Each row is a point on a tangle of strands that fork, close into loops and nearly touch. The rows are in no order.
Two points are linked if the straight distance between their rows is under 100. Some points are linked to none.
Tutos: 31 32 58 35 -58 -19 -58 6 -18 16 25 -16 -40 -26 17 34 -19 -17 0 24
Vuvib: -15 -28 -41 -40 68 5 34 38 -38 -14 -25 10 28 35 -47 -31 10 28 -3 -31
dig: 72 35 -3 5 -29 -53 23 34 22 4 -42 12 -44 -16 0 45 7 13 -22 36
Daga: -7 9 -43 -6 4 2 -5 -21 -22 36 68 2 9 -55 -19 27 5 12 -23 -72
Lub: -48 -19 -7 9 33 14 -12 -30 15 39 31 -6 30 -40 2 -1 -8 -7 -43 -35
valaz: -47 -23 14 16 37 -38 43 6 48 13 -50 16 -24 13 -10 -28 -37 -15 6 -20
Nuzav: 78 31 -32 -26 -9 44 4 11 -18 -59 -1 -21 -35 10 -18 -3 13 25 2 15
kabas: -45 -29 -4 -56 -14 9 -16 -13 5 49 12 -14 9 -38 0 34 10 -15 1 20
luter: 44 20 48 3 5 50 -15 -41 -28 -30 42 -10 25 7 16 -12 26 -22 48 17
Lumu: 67 -4 17 -13 30 -2 6 24 -20 -43 -30 52 44 13 -25 -7 33 -18 -3 50
fenef: 42 40 80 10 -41 6 -8 -39 8 22 -3 19 -44 -65 25 1 -49 -3 30 16
bega: -9 5 -3 15 -40 20 -25 -26 0 -14 36 -38 -25 19 26 -3 4 6 47 4
Vaz: 10 -30 -43 -46 10 -5 20 24 14 27 -59 -27 -1 -6 -48 0 -11 40 -37 20
muf: 28 -27 -40 -53 3 -27 11 46 -12 -5 -37 -2 25 23 -45 5 42 8 8 43
Rura: -10 -15 46 -21 22 -9 -37 -33 37 12 19 -3 9 -32 24 23 -17 -11 -40 14
mor: 37 14 17 -2 4 -29 32 29 1 -20 -47 -2 19 13 -3 40 -19 16 -61 42
gisar: -39 -44 9 -18 6 7 -22 1 -31 0 -5 -2 58 25 -11 -34 13 -19 45 24
lok: 65 33 -33 -37 1 3 21 12 3 -15 3 -31 -16 0 -25 26 25 27 -17 37
ded: -44 6 29 8 -49 -17 -28 -4 -5 44 -10 7 18 -16 10 14 -25 -15 -6 49
fafoz: 8 6 19 38 0 -20 12 -65 29 16 19 -22 -47 -45 24 -7 -29 4 25 -56
nagut: -3 -46 -28 -33 -1 -5 24 32 20 18 -85 2 -36 31 -38 -17 -39 23 -19 -1
Biz: 38 24 11 42 -34 27 -3 1 16 -42 6 -22 -42 20 8 -4 -34 1 -6 24
piv: 1 15 -53 42 27 -29 20 23 -19 -29 30 20 28 32 -23 -17 29 19 4 -64
Pez: -33 22 14 -1 -29 -11 -1 41 -15 2 -11 18 23 49 17 17 31 -19 5 46
sefes: -51 -10 -30 2 18 0 53 33 45 -5 -19 20 -23 39 5 5 5 4 4 19
Fiz: -19 -44 6 -84 29 18 -25 -11 -19 26 2 -8 34 -40 -23 16 15 -33 -13 0
merav: 12 15 46 -16 -14 -13 27 -71 10 38 -7 10 -22 -86 22 14 -46 -1 28 -1
Gedot: 5 -7 -20 -34 -20 37 -21 -45 -39 11 61 -23 6 -25 10 11 28 1 63 -15
zeki: -26 -39 -32 -53 40 19 -13 -17 -27 25 41 13 38 -50 -30 -2 23 -14 8 -22
bomu: 29 31 24 54 -34 24 37 -20 40 -3 -22 -7 -48 0 19 -5 -39 5 27 10
nevab: 26 -15 40 -5 5 -6 -42 20 -10 -28 -14 36 43 14 1 -26 31 -36 -5 38
guka: 31 17 8 6 -4 -25 -13 71 -50 -18 -38 39 28 20 3 18 28 -10 -57 23
muboz: 12 20 -38 12 2 36 48 8 2 -36 3 -9 16 40 11 5 12 14 -2 22
nesen: 25 12 29 2 -44 27 -40 -17 12 22 43 -37 -49 -44 -6 20 -21 -9 3 19
Vuz: 31 54 12 24 -37 -29 0 49 -15 -19 -1 7 -34 26 23 36 27 -14 -3 31
gufo: -26 -12 -27 18 -26 -10 -13 -21 18 -22 0 -4 -4 18 23 -14 -9 8 12 16
lav: 32 -13 -16 -51 -1 -25 -3 52 -18 30 -57 -19 25 -4 -49 14 14 27 -48 44
gazu: -59 -23 21 18 -15 -13 6 -35 15 45 -21 2 9 -23 -6 -13 -57 1 5 17
Vusi: 3 27 45 31 -41 11 6 -38 31 18 -2 11 -24 -22 37 8 -30 -10 0 28
ronir: 33 26 37 11 -39 27 -44 3 -36 -22 33 -1 15 9 13 -9 22 -28 28 41
Ras: -74 -5 10 20 26 -20 33 -32 32 57 7 15 -9 -28 21 2 -24 7 26 -47
regek: -1 -7 -11 20 28 29 -7 -44 -37 15 54 27 45 -21 -6 -31 43 -6 59 -41
Govoz: 24 8 22 28 13 32 -9 -44 -29 -33 56 -40 29 5 18 -16 0 -12 19 -22
nozik: 15 4 -10 -25 -47 64 -24 -30 -22 16 48 -36 -19 -41 -4 15 -1 7 23 -7
Vik: -55 -39 -25 -18 20 -1 -31 12 8 10 -33 11 -4 39 11 -51 9 8 -11 -66
zukid: -14 -47 -36 14 52 0 23 20 -25 -22 -12 16 51 30 -40 -48 27 -3 29 -26
ramim: -7 10 -13 23 28 9 -18 -27 11 15 70 -15 14 -33 11 0 21 -3 -22 -63
tebir: 27 22 58 34 -20 32 -31 -9 -5 -44 12 -50 -38 9 7 -5 -54 3 -1 -2
Vid: -51 -29 -28 -6 28 -2 -45 2 -2 17 5 35 27 15 1 -40 57 3 25 -82
veve: -21 22 58 33 -30 -55 1 -2 5 51 -33 32 -1 -30 10 5 -31 -26 -1 44
ful: -1 45 31 21 -55 5 -23 20 -6 -4 14 3 -8 27 34 17 24 -14 1 43
zusut: 77 38 2 -10 -3 9 19 26 -41 -45 -6 22 25 20 -13 17 31 -4 5 47
luk: 20 30 -53 24 7 48 42 14 -3 -38 36 -10 -19 43 8 -9 29 19 24 -30
lelid: 81 35 10 5 -26 26 -6 32 -25 -64 -3 -24 -19 27 -13 11 -8 2 -8 32
Rar: 17 16 31 11 -1 37 -29 -51 -23 -26 50 -47 -17 -15 20 11 -35 12 -2 -26
pugil: -43 -25 -18 16 10 44 -20 -11 15 12 18 16 41 2 10 -35 19 -4 -17 -20
lemu: -46 -35 38 -25 34 3 -30 -13 34 19 -11 -1 -16 -2 6 -21 -29 -21 -41 -18
pev: 30 7 32 20 -20 -37 -30 39 -7 -37 -29 28 15 10 16 19 -10 -6 -60 41
pefa: -1 -17 -3 -7 47 25 -3 -24 -2 -30 -17 38 41 32 21 -43 46 -7 14 -31
Nuv: -14 -12 -7 -1 25 -23 71 25 55 17 -62 19 -32 5 -16 1 -16 4 6 19
Mumul: 27 8 -29 -20 6 25 -13 -32 -33 2 65 -28 -23 -64 -16 31 -14 2 -18 -64
sib: 22 23 39 46 -23 -64 4 26 3 4 -49 42 -12 -3 16 20 -26 -13 -30 33
lolez: -68 -32 -11 27 29 -37 25 3 29 10 -7 -2 -5 18 1 -10 -24 6 11 -44
vivu: 61 51 20 33 -47 -45 13 36 5 -11 -23 -1 -76 6 1 30 -8 -6 11 19
Reteb: 26 24 31 3 -8 -56 42 42 -10 25 -95 49 -8 -16 -8 12 -30 1 -30 25
feg: -5 -41 -15 -11 20 -12 5 29 -15 -29 -25 5 36 36 -29 -22 26 -18 37 32
digo: -28 -10 1 -30 -10 9 -27 -44 -34 7 32 -7 39 -9 7 -9 20 -1 58 21
Tifol: -56 -44 -19 -36 23 -5 -39 -6 4 57 13 -2 28 -9 6 -13 40 -2 -7 -80
nos: 47 11 -30 2 -15 -40 12 2 7 -52 -16 -12 -43 -2 -18 17 -38 26 -16 30
sizib: 19 18 -44 -51 42 24 30 2 -2 10 2 -14 22 -8 -27 2 44 45 -11 31
Piz: -72 -8 -34 30 36 -37 12 28 7 -4 26 14 17 32 -1 -24 18 15 3 -66
senu: -34 -7 -26 -53 6 12 16 -30 4 30 15 2 -12 -46 3 53 -4 -1 -11 -14
mumem: -48 -9 -6 -38 11 -14 27 62 18 -4 -39 18 -29 56 -25 5 -1 0 -3 31
vitu: 4 17 -7 -7 8 10 54 35 2 -4 -33 -2 27 33 -7 24 3 5 -39 43
rad: -8 -43 20 -1 -18 -28 -11 44 20 16 -57 -14 5 45 -12 -11 -15 -31 -12 23
Tubig: -22 -23 -24 24 -13 -29 -14 -54 28 38 24 -27 -8 -47 24 15 -9 17 15 -39
zab: 0 3 20 -34 5 16 5 -51 15 18 25 -12 -10 -60 23 55 -25 1 -30 -3
Fubi: -2 -10 -46 15 -9 -27 19 -6 19 -39 -23 8 -15 12 -4 -7 -31 19 -21 17
vil: -16 34 -15 57 -1 17 -6 -8 -10 15 65 -4 15 7 9 -19 13 15 -4 -71
malum: -41 -44 12 -39 19 17 -30 16 19 17 -31 -6 -25 55 7 -44 -21 -9 -10 -24
Tis: -6 -1 -17 38 12 27 2 -23 -25 -9 58 -14 31 15 14 -22 23 -3 46 -36
keleg: -17 -24 -57 -2 39 -18 26 28 3 -27 -25 -3 0 18 -35 -16 -9 11 -28 -9
vebi: -2 -30 46 -14 3 -7 -59 12 23 -5 1 3 37 -1 16 -2 10 -34 -35 32
Vut: 8 34 -24 29 -4 58 -5 7 -13 -46 32 -18 -48 32 6 -28 18 17 28 -68
nerob: -29 12 -10 51 8 -24 45 -37 49 13 12 10 -34 -13 36 -12 -22 9 41 -36

A tip is a point with one link. Name the tips that can be reached along the links from each point below, in the order of the rows.
muf: Tutos, bega, nagut, nos
Ras: piv, mumem, Tubig
sib: guka, gazu, Reteb, Vut

How many points has the smallest loop of links through each point below? Write none if it is on no loop.
Vuz: none
pev: none
feg: none

Name the points in between on the shortest way along the links from the first point to the second, in order.
Govoz, Fiz: Rar tebir Biz lelid zusut Lumu nevab vebi Rura zab senu kabas
ful, pugil: ronir luter Govoz Tis vil ramim Lub
nesen, Vaz: nozik Gedot digo gisar feg muf lav
Vut, gazu: luk muboz vitu mor pev sib veve ded
Vid, merav: Vik malum lemu Rura vebi nevab Lumu zusut lelid Biz bomu Vusi fenef
nagut, nos: Vaz lav muf feg zukid Vuvib keleg Fubi
